Points on a hilly landscape, in no order, each with its height.
A ball rolls from a point to whichever of its 2 nearest points has the largest drop for the distance, and stops where none of them is lower. Distance is the straight distance between rows; heights are no part of it.
Ponaz: [ 82 122  93 148 168  96  89 115 127 128 129 148 131 144  91 115 105 166
 137  86 112  97 189 163 111 131 104 107 143  65 127  66]  (h 4.45)
latup: [ 95 116 168 178 150 123 134  97 155 145 150 110 143 131  68  98 127 177
 174  91 152  99  58 127 126 132  84 172 165 136 150 163]  (h 3.62)
nukug: [158  75 114 102  71 148 107  93 178 123 148 133 146 141 114 131 127 124
 105 172 112 128 123 166 131 146 123 155 132 126 112 151]  (h 4.40)
pap: [125  96  77 120 156 126 132 177 173 128 145 160 123  89 173 109 112 147
 132  68  95 160 153 147 143 121 143 100 100 115 103 163]  (h 2.83)
fuved: [149 123 131  76  72 110 165 134  52 188 112 120 157 105 173 167 104 121
 184 150 117 197  98 134 164 136 116 160  83 167 112 157]  (h 3.24)
vabuv: [156  57 158 154 101 106 122 101 182  88 129  91 149 134 145 153 164 115
  92 138 124  97  99 155 132 110 147 129 166 144 152 198]  (h 7.56)
kodu: [172 109 171 192 142 123 109 104 139 112  82  78 144 172  58 138 111 118
 146 143 170  84  53 112 141 137 130 146 170 100 138 147]  (h 4.32)
zev: [177  94 139 167  67 109 156 105 189 142 149  94 100  77 103 135 122 145
 114 147 147 118 101 137 142  97  79 147 136 159 148 201]  (h 5.18)
lole: [145 115  86 103 114 137 159 122 131 119 152 137 113 100 123 138 106 191
 121 132  92  72 166 131 123 107 138 166  98 136 110  60]  (h 1.35)
dudal: [124 175 166 139 134 151 147  90 127 147 161 120 125 113  79 180 109 124
 155 188 171 152  93 107 149 165  64 182 152 141 118 153]  (h 5.02)
gatu: [112 135  97 109 128 156 163 121  87 103 137 128 173 156 151 152 131 136
 116  93  73  81 140 167 119 135 109 200 126 140  82  85]  (h 1.77)
kogug: [ 93 135  98  98 150 126 147 174  93 152 156 154 153 128 146 123 177 112
 140 111  97 170 141  99 105 199 125  72  90 136 130 137]  (h 5.34)
bivu: [156 142 140 192 122 116 120  97 145  76 166 134 142 104  65 218 122 129
 117 175 145 116 155 123 141  84 106 147 121 118 103 127]  (h 4.74)
bomim: [ 99 140 141 139 126 123 145 148  32 123 120 152 156 166  96 142 148 121
  89  91 111 155 114 117 101 159 103 155 163 138 134 104]  (h 1.81)
tegal: [105 134 122 167 156 136 103 136 157 103 144 119  91 163 126 115  95 142
 170 123 142 172 128 133 141  77 132  90 126  73 180 142]  (h 6.73)
gegin: [139  95 101 120  97 147 203 143  97 122 173 101 142 129 139 113 176 145
 152 107 106 121  98 142 153 129 121 143  79 166 155 181]  (h 6.11)
Seme: [ 85 134 164 152 155 112  81 115 169  98 135 165 101 146  83 126 111 170
 126 165 149 112 123  93  96 113 137 100 160 101 158 126]  (h 5.05)
Saloz: [159  63 138 141 143 121 130 107 144  58 151 108 166 145 145 200 148 131
 135 139  98 113 123 154 148 122 175 136 136 108 124 160]  (h 7.01)
mave: [144 143 159 139  63 113 154 111  98 190  94  85  85 106 129  96  85 147
 160 159 190 170  71  77 139  74 112 125 111 181 159 159]  (h 4.81)
Dero: [ 75 140  96 138 147 150 104 115 104 118 134 145 145 165  80 134 134 146
  87 127 107 106 163 155 100 165  89 130 152  64 117  67]  (h 4.01)
sevid: [ 99 153 183 156 162 100  49 104 178  89 151 119 147 154  92 136 100 118
 170 178 157 125 146 106 120 111 147  90 137 110 154 136]  (h 5.55)
Gon: [104 127 135  93 140 178 105 130 168 131 124 114 120 140 167  79 157 100
 123 141 113 105 135 139  87 133 150 106 142 129 123 111]  (h 4.22)
gok: [135  96 111 127 126 147 128 147 172 105 127 104 119 152 136 107 137 120
 153 144 120 134 142 143 148  92 177  80  92  61 150 148]  (h 6.59)
tudep: [151 154 110  89  61 139 139 116  99 190  91 127  94 124 162 100 153 107
 108 197 152 131  99  76 113 115 152 106 101 204 149 111]  (h 2.05)
susu: [160  55 140 130  67  84 123 131 109  89 136 103 152 157 118 138 114 130
 138 137 126 182 123 151 142 146 144 115 110 112 161 171]  (h 4.86)
vab: [ 84 119 102  95 150 142 141 151  88 162 108 102 167 161 213 131 135 104
 135 101  62 134 161 107 118 171 119 133 110 142 164 113]  (h 2.44)
bopup: [100 172 140 155 118 107  96 137 163 135 146 143 100 114 119 107 118  99
 109 122 169 166 166 135 105  95  89  96 145 124 138 148]  (h 7.10)
zal: [107 119 194 158 137  70 117 116 125 101 173 110 165 101  76 145 135 142
 147 118 158 107 127 103 121 109 120 143 147 167 149 137]  (h 3.22)
Kef: [187 108 112 155  65 137 146 108 162 163  99 139  57  99 117 142  84 148
  72 152 162 164  95 131 131  91  75 162 157 159 128 165]  (h 5.51)
rof: [146 150 117 108 152 157 102 120 154 126  98 157 100 113 137 134 103 120
  59 153 137  98 156 144 102 141 135 144 170 115  78  73]  (h 2.22)
vug: [133 185 138 162 155 172 127  98 164 118 173 130 142  91  76 167 138 108
 144 169 162 122 128 133 146 122  78 166 134 122  93 141]  (h 4.91)
zagib: [ 94 126 131 132 149 123 140 175 122 116 158 161 116 133 125 117 193  96
 127 104 121 182 122 115 103 151 133  55 129 120 153 186]  (h 5.01)
Timuk: [ 94 125 171 122 132 120 117  96 130 112 178 137 185 111 106 148 141 144
 119 132 123 116 126 126 101 154  93 185 169 184 123 134]  (h 2.70)
setem: [160 106 110 109  62 122 175 131  72 128 158  98 129 144 130 142 163 113
 148 176 124 125 127 137 153 108 130 136  79 159 170 161]  (h 6.30)
kitil: [130  98  94 135 141 102 165 170  75  88 142  95 172 136 153 112 170 112
 147  86  98  92 159 153 147 132 161 116  63 119 131 133]  (h 3.53)
sir: [104 169  89 128 163 132 135 155 143 161 131 133 151 125 133  97  91 120
 205  63 123 177 139 155 186 152  88 143  83  99 110 151]  (h 3.16)
Kepek: [144 151 134 166 117 133 105 126 194 103 120 146  91 112  93 139 101 134
 120 178 139  80 157 100 151  59 132 113 110  86 120 130]  (h 3.26)
reso: [171 112 169 170  95  67 116 105 121  73 143  95 150 130  66 186 121 113
 147 168 146 133 147 130 156  86 159 117 121  97 138 152]  (h 4.41)
dud: [182  85 115 167 106 115 168 122 108  81 130  89 150 133  92 131 191 113
 120  99 131  73  97 171 165 107 149 142 108 119 109 164]  (h 5.03)
bokem: [ 96 130  86 135 168 149 123 129 185 137 142 112 135 104 184 124 133 123
 135  98  89  96 214 164 102  97  79 122 110 115 131 105]  (h 2.17)
Sotin: [174 122 134 108 122 141 164 134  83 125 122 100 171 122 139 159 158  78
 154 121 136 109 108 147 175 133 143 184 115 137  91 144]  (h 4.73)
nugov: [175  90 128 136  75 157 155  92 157 141 138  93 139 133  94 137 151 118
 132 171 139  90  78 143 150 131  92 169 126 137 119 186]  (h 4.85)
fomel: [120 107 117 103 139 115  97 115 178 132 157 185 114 111 119 120  94 194
 116 107 119 178 125 135 121 156 133 107 150 121 131 116]  (h 3.11)
kebo: [165 133 119 148  93 134 186 108 136 108 134 131  83 142 127 163 183 122
  64 183 130  47 109 100 110 103 101 141 133 191 162 182]  (h 1.34)
Fube: [160 179 112 121 122 125 151 156 130 164 113 156  69  82 129 138 150 105
  89 147 141 135 166  97 128 103 139  93 103 117 128  87]  (h 4.18)
gemuk: [107 132 139 120 111 133 130 109 162 164 147 163 105  92  94  70 145 173
 104 111 145 111  98 111  97 130 109 131 145 170 129 133]  (h 1.88)
Neso: [181 121  88 114  91 139 137 120 123  88 118 159  91 151 112 180 158 106
  43 176 103 111 150 153 116 124 138 126 133 114 110 111]  (h 5.98)
rosuf: [174 138 143 122 158 155 128 136 237 100 132 140  95  99 163 147 142 116
 113 150 115 126 157 161 136  81 167 109 142 106  91 154]  (h 6.10)
tig: [ 72 146 135 118 121 118  95 137 140 154 127 150 110 115 167  96 118 120
  85 117 142 165 168 109  80 110 117 104 163 147 168 113]  (h 7.53)
buge: [126 148  87 110  65 165 140 133 102 172 111 111 130 141 166 127 115  76
 119 152 127 177 158 157 131 111  68 150 102 133 128 136]  (h 6.26)
Fut: [142  97  73  78 124 111 142 148 149 162 127 151 148  91 160  71 133 154
 155  63  96 114 144 144 144 156 165  94  70 129  93 113]  (h 2.45)
Beped: [124 148 147 146 137 146 155 126 136 115 160 139 110 105 109 156 189 121
  64 146 139  84 109 116  92 133  96 135 168 170 129 139]  (h 1.92)
ruven: [168 101 123 114 170 169 144 129 206 141 136 153 108 104 138 125 135 139
 144 103 121 141  61 143 140 175 129 126 162 116  91 177]  (h 5.78)
Veso: [111 158 107 113 179 123 142 160 139 146 123 158  66  94 161 134 156 141
 108 120  96 108 191 114  92 121 141  50 114  95 139  67]  (h 3.85)
dodub: [124 110 126 105  63 148 123 119  91 154  96  72 182 176 158  67 130  79
 149 149 129 109 132 167 138 115 128 165  97 152 162 146]  (h 0.61)
Zeto: [144 134 141 113 183 157 170 138 116 100 157 127 145 104 162 184 164  97
 147 118 107 103 106 124 133 165 142 163 148 146  77 133]  (h 4.90)
Mib: [136 129  78 145  77 139 118 129 140 137 115  94 143 125 152 107 120  76
  92 126 130 116 197 170 116  63  81 151 109 129 129 125]  (h 6.49)
kuriv: [127  99 134 138 114 125 138 143 113 140 120 138  81 149 142 121 134 156
 105 140 130 180 100  73 105  96 164  71 130 136 190 126]  (h 3.97)
Zaf: [129 169 122 126 103 127 128 101 101 169 136 161 100 105  72 137  76 196
 115 161 155 137 116  81 135 138 106 145 121 138 125  62]  (h 4.21)
sesi: [ 93 163 125 111 143 172 170 137 117 169 144 129 155 114 162 108 104 139
 189  89 111 199 106 116 164 131  94 186 107 127 133 158]  (h 3.23)
ges: [143 136 162 134  87  99 131 107 142 146 143  94  77  76 148 138  47 169
 160 146 179 190 118 108 149  67 108 139 123 158 155 159]  (h 4.58)
forul: [127 133 121 120 102  86 114 156  82 137 117  86 142 149 171 180  91  54
 150 128 128 215 177 122 148 144 109 102 106 105 136 147]  (h 5.75)
Mag: [159  97 121 128 136 110 168 140 115  62 108 104 115 135 174  92 153 141
 104  76  99  38 129 178 123  86 190 128 115 139  94  93]  (h 3.63)
Dobed: [127 113  96 113 123 133 172 118 107 141 168 162 112  83 130 134 125 213
 110 114 104 153 126 103 120 127 127 135 108 168 144  89]  (h 0.94)
mino: [116 130 157 146 158 141 127 145 157  99 125 149  67 163 117 143 149 150
 116 168 124 125 115  77 106 104 183  52 132  78 169 130]  (h 4.53)
gasip: [120 140 140 143 129 119 149 120  80 132 140 116 131 134  77 135  84 165
 176 130 152 140 118  94 151 110 117 172 116 124 146  92]  (h 4.02)
zomig: [117 111  90 137 133 139 172 148  79 105 156 155 116 134 117 155 146 164
  89  93  93 149 126 131 126 137 105 150 128 124 132 105]  (h 1.32)
tunud: [128 156 132 125 216 141 137 159 136  86 118 139 147 116 172 151 126 100
 144  76 105 110 119 150 132 167 151 147 156 123  32 116]  (h 5.06)
zani: [142 165 147 107 105 164 147 123 126 165 115 123 111 105 129 114 146  99
 114 184 159  87 108  79 126 121 126 156 124 185 118 125]  (h 1.58)
Reb: [ 62 207 149 133 128 172  78 116 109 164  94 109 124 165 130 110  72  97
 120 196 170 164 140  87 108 149  78 129 145 105 159 107]  (h 5.44)
nozol: [171 139 127 109  95  92 147 144 100 145 128 128 112  86 131 166 137  87
 129 149 146 141 158  98 151 106 144 137 103 146 127 111]  (h 4.42)
filu: [114 171  81 140 198 155 141 150 135 125 136 157 112 131 126 129 101 140
 145  61 125 148 144 165 160 134  92 137 133  81  92 106]  (h 3.28)
nezu: [130 108 164 146 124 112  99 126  90  95 106 119 188 160  49  75 166 106
 135 111 138  53 110 151  86 138 145 139 149 144 116 121]  (h 5.10)
Meb: [179  81 115 106 109 135 158  97 103  80 154 109 143 169 116 206 169 126
 134 181  89  75 105 156 138 146 158 160 130 134 117 134]  (h 6.68)
Guk: [159 120  97 118  80 164 121 117 142 148 113 161  76 113 152 150  85 154
  40 176 133 186 141 145 110 115  98 147 147 135 133 124]  (h 5.88)
Delu: [ 94 158  94 131 171 114  92 158 159 156 133 145 140 122 122  71 140  88
 198  66 140 143 171 170 147 143  98  83 104  79 119 149]  (h 2.99)
tomor: [153 140 145 137  71 126 114 109  86 124  88 141 107 141  97 182  96 115
  96 235 172  87  98  67 133 138  92 167 129 143 124 133]  (h 4.89)
Rafun: [ 98 134 137 167 178  57  51 117 144  88 127 156 142 143  88 132 117 132
 161  79 146 105 169 165 120  90 153  98 163  82 127  97]  (h 4.99)
Getim: [143  80 148 176  64  95 144 119 172 128 128 133  79 138  75 127 143 178
  83 151 126  88  87  76 116 110 117  83 134 137 188 184]  (h 3.35)
vomek: [124 148 128 109 148 138 101 109 101 138 107 150 166 154 105 151  85 129
 135 107 128 154 127 147 148 164 113 197 153 100  83  83]  (h 1.46)
loneg: [ 94 141 166 137 140 153 164 117 136 163 141 123 141 129 131  97 124 169
 149  72 113 166  57 127 139 134  81 183 162 144 149 186]  (h 3.37)
zuze: [194  99 148 141 136 146 171 120  95 118  82  85 108 147  99 122 140 139
 129 112 143  37  54 116 145 127 164 169 144 139 107 115]  (h 4.39)
Redep: [173 105 102 115 103 163 165 102 112 111 133 144  88 150 105 190 144 159
  86 193 105  74  93 127 124 146 127 159 134 133 115 117]  (h 6.38)
fonik: [115 123 118 112 148 152 115 155 117 150  87 132 158 174 130  69 124 112
 164  83 119 154 113 135 127 168 145 122 128  85 115 119]  (h 2.27)
luz: [123 149 114 126 142 104 149 156  63 144 101 164 159 142 116 130  98 130
 135  46 113 174 106 133 167 164 117 183 117 106  82 118]  (h 1.21)
rin: [141 139 120 138 129 150 161 147 157  68 158 115 118 143 109 113 211  98
 127 144  92  62 136 172 111 107 145  80 108 101  88 142]  (h 4.24)
ralin: [ 86 154 130 158 162 193 129 117 118 119 120 149  87 140 112 115 103 183
  77 156 140  95  99  98  95 125 102 143 164 115 134  91]  (h 3.15)
Sufov: [122 181 117 123 149  87  74 108 158 166 112 150  69 112 120 129  54 166
 119 136 157 154 179 100 136 113 108 100 116 106 162  55]  (h 3.83)
Leve: [ 93 129 108  90 141 167 118 141 134 165 116 102 110 158 173  92 165  99
 120 161  89 118 170  98  85 157 134  59 104  97 170  93]  (h 3.67)
rul: [104 120 125 152 132 141 156 162 135  96 154 153  99 121 107 101 225 112
 126 107 111 108 112 155  86 116 126  64 148 119 130 182]  (h 4.60)
nik: [168  66  92 112  84 128 150 121  85 142 105 112 121 135 162 130 106 161
 127 116 121 134 100 142 157  96 163 166 122 147 142 121]  (h 3.10)
sugag: [166 171  99 114 120 112 148 125 125 187 116 143  93  70 136 109  86 150
 133  89 144 165 144 114 155  91 122 142 101 152 110  73]  (h 2.32)
les: [104 109 128 115 116  69  99 137 111 132 129 119 142 120 166 129 126 116
 109 110 115 128 202 107 104 103 135 104 126 141 174  98]  (h 7.03)
Tok: [ 96 158 119 129 170 171 129 119  98 120 139 173 125 128  91 144 137 168
  56 131 117 121 117 157 108 178  92 152 179 106  95  94]  (h 3.61)
vak: [184 103 120 164  96 107 145 106 135  75 122 130 125 142  84 178 177 113
  59 134 126  69 128 151 126 103 136 144 155 135 103 142]  (h 5.47)
nogu: [145 115 145 171 106 119  94  97 173  83 132 143 148 159  55 155 185  94
  80 167 134  69 113 139  97 134 119 119 160 124 105 162]  (h 6.04)
Povu: [170 139 110 104 106 124 181 150  88 152 129 101 140  74 162 122 162  84
 145 116 150 102 150 136 177  96 142 157  80 172 110 124]  (h 4.59)
ropa: [138  93  87 121 106 142 110 129 155 127 111 142 108 144 177 144  74 138
 103 117 120 197 153 159 138 108 119 143 151  98 134 132]  (h 6.27)
neb: [ 84 182 112 128 227 151 137 149 121 119 150 153  82 109 146 139 129 157
 137  90 114 107 157 136 100 146 109  92 145  82 118  60]  (h 3.50)
Depa: [163 107 144 104 100  82 163 150  80 146 122 124 167 107 141 149 130  91
 152 102 136 188  94 104 167 183 143 135 100 174 109 192]  (h 3.57)
dazen: [154 131 158 127  95 138 161 141 102 169 117  78 109 103 148  99 133  99
 173 153 185 147  95  95 167  84 150 125  85 156 162 162]  (h 5.00)
gino: [156 108 138 149 131 142 145 112 144  71 105  97 112 137 116  99 132 150
 128 135 127   5 105 142 121  83 165 147 128 129  85  94]  (h 4.06)
ser: [101 161  83  90 116 158 145 132 112 188 129 178 142 101 136  90 139 169
  96 107  97 197 100 132 115 186 102 111 116 142 112 100]  (h 3.49)
zozi: [122 125 154 179 153 129 131 123 168 121 133 145 113 102 111 137 162 122
  74  90 148 109  99 147  94 119  79 153 211 155 110 169]  (h 2.62)
Feb: [115 147  97 110 203 123 122 158 109 133  99 146 154 140 169 166 109  90
 145  85  86 142 158 128 144 202 138 142 129  99  67 107]  (h 5.23)
Tomel: [121 123 112  66  98 150 157 127  75 170 121 131 161 143 213 159 137 111
 141 156  89 169 122 115 130 142 130 153 109 176 156 130]  (h 2.92)
guzu: [107 127  90 105 149 156 137 113 139 154 125 100 116 110 174 134 114 154
 138 120  81  54 202 126 106 115  97 143 100 128 137  53]  (h 1.79)
fefi: [161 115 104  89 109  86 116 128 122 175 113 128 153  93 133 104  81 137
 164  86 122 157 156 130 172 151 150 143  94 125  99  94]  (h 2.07)
Kuv: [115 114 171 171 147  68  62  98 174  71 159 115 159 123 100 134 103 161
 161 110 147 118 154 153 150  73 161  95 133  99 145 146]  (h 5.48)
balir: [ 61 157 105 122 134 155 121 126  83 180 115 154 126 141 126  83 135 179
 100 119 106 164 123 111  83 165 106  96 134 117 159  65]  (h 3.12)
sagi: [ 82 128 114 143 196 148 151 166 115 125 126 152 115 147 191 140  99 157
 137  63 102 195  96 112 141 134 134 138 151 116 138 145]  (h 2.87)
kop: [124 146 140 106 119 138  77 118 108 171  73 119 157 178 107  85  85 115
 139 117 132 144 129 132 119 167 138 156 147 104 125  73]  (h 1.86)
Tos: [142 134 116 119 142 185  97 121 145 145  75 134  88 166 149 133  89 111
  95 162 151 145 106 131 132 129 147 140 172  92 109  94]  (h 2.80)
Zuk: [122 104 131 111  73  90 117 118  81 119 130  88 228 163 119 102 133  95
 135 110 111 132 147 178 130 159 115 175 103 156 130 150]  (h 1.59)
fiki: [148 105  98 107 140 112 177 168  72 154 103 168 136 107 160 139 126 145
 121  59  96 149  86 107 159 167 164 158 103 166  71 140]  (h 1.51)
Mezar: [153  99 120 120 143 135 127 143 203  81 118 112 117 119 190 134 143 105
 125 118  78  95 182 175 131  90 188  77 116  80 106 132]  (h 6.33)
vov: [187 124 160 171 129  94 129 105 153 129 106 101  75 142  80 159  89 133
 147 135 175 142  69 110 175 111 123 133 154 105 147 162]  (h 3.91)
Vut: [ 91 101 118 132 142 140 150 161  85 129 124 119 118 155 203 120 132 127
 110  95 112 175 103 109 115 103 151 121 155 149 177 144]  (h 3.31)
pero: [140 164 119 138  92 141 122 112 105 134 108 175  81  93  82 158  84 168
  61 216 170 106 119  74 130 138  88 150 121 149 120 107]  (h 4.49)
Fimu: [ 88 104 119  93 185 152 125 147 167 111 136 136 122 109 202  80 112 141
 166  88  64  87 138 167  94 169 140  99 134 115  62  93]  (h 5.38)
Kepof: [139 158 176 142 102 109  77 101 133 115 111 126 140 128  84 154 120  74
  97 190 183 118 125  93 115 140 106 138 157 144 109 138]  (h 5.46)
Der: [100 123 111 162 153 129 106 127 165 114 157 111 135 130 166 137  78 148
 157 101 130 174 171 151 152  71 102 131 135 110 157 138]  (h 6.55)
Timil: [167 124 128 114 165 166 105 116 207 108 147 134 125 122 142 159 115 112
 147 142 132 150 122 152 158 136 144 131 150  96  80 142]  (h 5.95)
beva: [133  81 150 142 135 153 163 106 125 110 130  68 184 118 135  84 154 166
 154  88 132  61  81 176 159 120 144 183 115 150 118 158]  (h 5.72)
dof: [165 114 134 153  85 101 152 142  82 101 112  83 129 145 132 134 171  91
 125 146 146  86 145 124 154  64 178 128  87 137 170 143]  (h 6.42)
rugi: [142 150 149 139  84 115 142 113 115 116 135 100 126 107 126 150 151  89
  99 192 155  55 141  88 122  77 103 162 113 210 140 150]  (h 1.06)
ran: [115 156 135 102 157 132  80  99 167 158 146 162  91 132 124 124  66 195
 152 140 141 208  95  98 144 156 138  97 138 129 161  97]  (h 2.65)
Lebuf: [115 157 130 111 136 166 126 101 162 159 164 166  85  72 122 146 114 189
 101 214 140 167 132  83 109 154 116  95 111 143 155 108]  (h 1.98)
levum: [103 123 159 124 105 100 150 150  31 146  90 110 172 166 167 144 105 119
 141  87 104 214  92 112 138 142 130 169 135 163 150 167]  (h 2.21)
vog: [142  89  93 102 126  93 141 173  66 138  83 137 137 124 206 137 125  98
  89  69 105 163 130 120 143 140 180 131 125 184 110 142]  (h 2.16)
rozo: [140  93 161 162 118 121  82 104 180 101 105  88 156 137 146 117 126  75
 104 115 170 138 111 172 130  87 144 131 176 123 119 190]  (h 8.12)
vana: [105  92 138 107 142 118 139 123 115 105 159 143 203 128 137 127 140 156
 140  81  87 103 122 151 120 175 132 173 140 163  96 139]  (h 2.20)
kube: [170 112 145 132 146  99  83 109 169  85 109 122 162 110 139 147 129  83
 105 119 140  87 149 161 141 105 191 146 151 121  73 112]  (h 0.68)
dusuf: [129  99 135  91 168 159 151 137 169 120 137 146 129 126 152  87 136 159
 170  92  95 106  74 151 108 181 159 120 131 119  70 125]  (h 5.60)
nofa: [117 145 121 147 114 135 138 137 147 133 158 118 135 114 111 103 134  91
 147  96 163 166 140 156 146 107  79 138 123 130 110 178]  (h 6.87)
nos: [ 95 212 160 127 108 149 108 106 119 142 145 118 134 128  95 147  92 102
 141 178 169 192 136 126 130 158  52 157 135 120 119 131]  (h 5.17)
nolu: [124  85 107 143 158 100 146 173 114 105 127 118 162 103 164 112 118 147
 153  52 123 136 119 148 168 132 168 121  82 123 121 172]  (h 3.19)
Kan: [107 120 126  94 162  58  98 171 110 151 111 152 157 121 160 123 159  88
 156  85 108 135 178 106 117 184 172  59  99 120 139 126]  (h 5.83)
pesup: [ 55 144  98 117 125 176 113 125 109 144 138 156 106 130 139 100 121 189
  58 177  96 103 140 114  70 153  96 117 138 132 163  71]  (h 2.40)
Bube: [157 119 169 131  96  88 144 145  82 112 124 111 164 146  47  83 191 106
 141 129 151  77 108 117 110 149 155 113 101 160 168 147]  (h 5.58)
kofur: [116 152 143 140 157 109  95 133 133  92 110 139 133 152  81 145 158 116
 133 167 112  42 176 116  96 132 163  78 123  73 104  61]  (h 2.30)
fuzu: [134 153 140 137 151 114  84 105 153  90 107 124 151 121 130 140 155  82
  97 134 120  31 195 138  98  99 162 120 146 120  73  79]  (h 1.55)
rov: [116 126 153 122 121 125 133 118 168 112 167 149 118 100  81 104 198 138
 111 138 125  36 115 122  86 127 129 107 140 174 118 149]  (h 1.15)
buli: [106 179 130 168 175 144 112 138 179 100 125 141  82 112 109 114 148 130
 138 142 137  75 160 126 116  69 146  76 131  75 112 116]  (h 3.00)
romeg: [152 180 148 100 111 115 103 110 111 181  94 145  75  95 137 142  96 112
  91 195 182 196 108  67 125 145 141  99 140 156 121  84]  (h 2.74)
boso: [167 129 167 148  65  81 100 112 114  97 104  89 141 143  91 157  97  94
 153 222 165 102 156  96 166  83 148 112  80 107 137 146]  (h 3.99)
dokub: [135 100 124 114  77 117 113 113  95 143 102 137 142 160 106  86 106 140
 103 116 131 141 112 123 118 134 132 158 137 141 128  98]  (h 2.47)
Mume: [108 144  82  98  97 169 137 105 111 180 147 153 107  98 158 140 116 188
  79 192 101 165 145 100 109 146 112 108 104 164 172  74]  (h 1.49)
fezok: [115 206 125 125 147  94  89 126 110 160 107 112  80 161  98 116  50 123
 183 115 172 174 146 104 156 118  92 110 116 100 166  68]  (h 3.42)
fuz: [143  84  94  83 132 116 147 161 106 111  96 114 129 132 219 103 124 120
 113  77  92  96 138 148 136 114 194 123 108 142 109 118]  (h 2.98)
Dilek: [ 54 115 137 129 204 155 122 148 159  80 166 166 120 112 165 114 142 162
 155  89  86 112 120 176  81 150 129  94 185 120  84 151]  (h 5.04)
beri: [131 160 126 107 108 158 114 130 125 171  82 156  73 121 143  95 148 120
  58 197 153 146 109  65  91 130 156  66 131 154 153  93]  (h 2.79)
leni: [151  62 142 163  58  82 146 124 132  96 157 116 106 144  73 145 137 163
 115 157 118 148 109 120 123 114 121 101 115 117 184 177]  (h 4.15)
Dubo: [112 125 160 107  63 121 116 125  97 172 102  68 185 145 112  41  88 127
 192 126 149 147 133 143 136 130 127 146  77 141 173 132]  (h 1.33)
vepi: [151 118 161 100 125 127 143 130 144 150 150 121 141 104 131 132 160  92
 161 144 145 178 102  99 152 166 151 107 114 151 132 180]  (h 3.92)
kefef: [115 115 133 162 152 149 139 109 136 114 159 134 134 147  57 120 105 201
 155 111 136 107  80 130 138 132 106 162 152 102 124 108]  (h 3.84)
Pusuf: [157 141 122 136  91 111 104 110 161 129 118 105 124 107 130 168  86 108
 144 210 137 100 206 115 153  73 129 131  86  98 135 109]  (h 3.58)
bipif: [122 147 200 137 159  60 104 146 123 106 139 146 126 117  99 127 149 108
 150 111 169 139 128  85 118 119 171  83 149 147 158 138]  (h 3.82)
bib: [102 172 117 101 136 117 100 131 123 182 124 190 122  98  97  75 148 135
 133  99 147 182 109 127 105 190 125  69 136 134 106 110]  (h 3.81)
ladu: [106 132 118 117 123 138 107 129 148 117 120 103 123 175 117 120 165  99
 130 193  87  52 192 108 104 134 146  66  80  75 157  90]  (h 2.97)
pitu: [131  64 147 146 101 133 134 117 123  94 140  69 181 141 137 111 136 136
 166 134 152 127 106 161 156 118 141 149 103 124 162 182]  (h 5.40)
Lum: [125 203 143  93 148 137  98  97 145 181 144 148  87  98 132 161  64 149
 142 200 160 210 125 100 147 166 104 114 128 134 144  98]  (h 2.33)
kisa: [112 116 120 128 137 168 188 141 128  95 176 103 146 122 135  82 189 138
 141  93  98  65 101 162 113 119 118 137 114 159 114 164]  (h 5.94)
kob: [ 63 143 158 124 188 173  95 131 170 116 148 133 142 142 164 111 152  96
 149 122 129 135 130 145  86 136 128 100 180 108 128 146]  (h 4.63)
Pav: [128 127 152 139  92  99 113 142 114 110 126 118 136 141  81 107 160 101
 123 149 139  79 161 107 113  94 154 108  99 124 158 123]  (h 6.06)
vadan: [121 187 110 133 177 159  81 128 139 148  88 144  72 171 131 124  71 121
 140 134 163 170 110 125 154 134 126 120 153  80 147  75]  (h 3.17)
tur: [ 91 152 118 157 166 136 121 147 178 108 161 158 110  83 136 130 157 143
 115 110 114  91 196 158  80  63 113 106 143 125 121 121]  (h 2.60)
Rez: [176  85 145 149 133 119 151 120 127 121 115 105  89 130 141 145 114 149
 123 123 147 128  84 114 155  80 161 147 149 120 155 141]  (h 3.54)
nuzop: [ 99 144 103 134 174  99 127 175  85 139 116 144 143 137 166 188 103  73
 136  90 106 199 162 109 152 188 121 124 116 113 116 148]  (h 5.45)
botad: [122 133 144 114 132 112 126 120 142 132 173 108 127 109 162 165  67 148
 201 135 142 222 115 117 167 128 110 139 125 142 154 165]  (h 4.35)
feto: [113 112 126 110 169  64  97 139  98 168  81 117 118 138 158 138 145  90
 122  72 106 137 199  95 115 154 124  73 110 118 165  79]  (h 6.39)
zadog: [136 109 156 151 101 101 129 100 155 162 135 145  80 112  65 117 139 183
 107 141 149 116  63  78 100 154 110 100 152 154 160 144]  (h 2.51)
meliv: [101 117 137 138 129 166 103 103 142  73 147 133 152 175  97 119 186 105
  90 153  94  61 117 161  64 156 116 122 168 131  96 136]  (h 6.65)
gorul: [146 143 152 106 173 112 130 125 184 148 172 146 109  88 140 148 110 142
 171 119 147 212  88 102 163 173 134 104 132 160 138 173]  (h 4.17)
dozav: [ 80 101 102 113 171 124  98 175 144 131 112 146 169 147 140  55 121 124
 198  52 119 139 122 173 130 169 152  94 115  92 108 178]  (h 2.64)
Dono: [111 143 102 153 114 161 114 121 147 122 147 128 170 125 118 118 139  88
  96 106 127 126 166 178 109 104  69 175 152 126  85 132]  (h 6.72)
zisa: [126 106  90 127 131 109 134 138 127  86 136 100 164 156 129 104 186  88
 138  92  86  52 186 186 120 111 140  90  85 101 120 114]  (h 3.88)
nesu: [139 135 136 125  91 138 119 133 110 148 108  97 106 150 156 138 106  70
 140 155 163 203 121 122 141 111 117 129 139 120 134 151]  (h 6.05)
Div: [105 133 130 131 147 153 165 137  64 151  99 152 139 164 162 150 105 169
 133  96  89 207  54  99 139 162 119 166 140 121 143 144]  (h 2.61)
paliv: [110 172 153 120 153  71  85 132 120 138 149 179 116 101  58 114 145 123
 159 105 167 149 142 130 125 161 123  90 143 115 124 111]  (h 4.16)
Mak: [122  89  87  79 102 141  97 116 192 141 161 157 153 124 156 114 127 146
 112 137  93 157 169 153 113 169 113 120 121 123 117 125]  (h 3.75)
vuz: [ 91 128 117 128 156 134 148 149  79 133 138  99 188 138 169 157 114 125
 164  92  97 128 156 122 146 125 118 176 113 128 132 107]  (h 2.06)
veped: [132 119 180 162 143 119  97 116 121 113 105 100 181 161  63  85 107 116
 172 119 173 115  95 134 134 134 143 155 146 115 140 139]  (h 4.68)
doru: [174 116 136  98 151 122 121 135 140  97 109 146 115 112 172 169 130 107
  85 118 120  95 145 137 113 121 172 151 168 145  80  94]  (h 1.47)
biku: [186  74 137 136 124 153 157 138  81  96  78  69 153 175 112 101 149 111
 149 120 138  71  70 160 151 127 185 149 108 110 141 131]  (h 4.70)
Liki: [112 144 163  96  87 112 138 122  66 178  93 109 178 138 134  89 107 145
 174 108 123 201  94  99 125 155 127 148 110 157 155 125]  (h 1.78)

Where does a ball stop that starts at each point below?
dazen -> gatu
tig -> fefi
ruven -> kube
bopup -> kop
tomor -> kop
Sotin -> kop
dof -> kop
nos -> Dobed
setem -> rov
sevid -> dodub
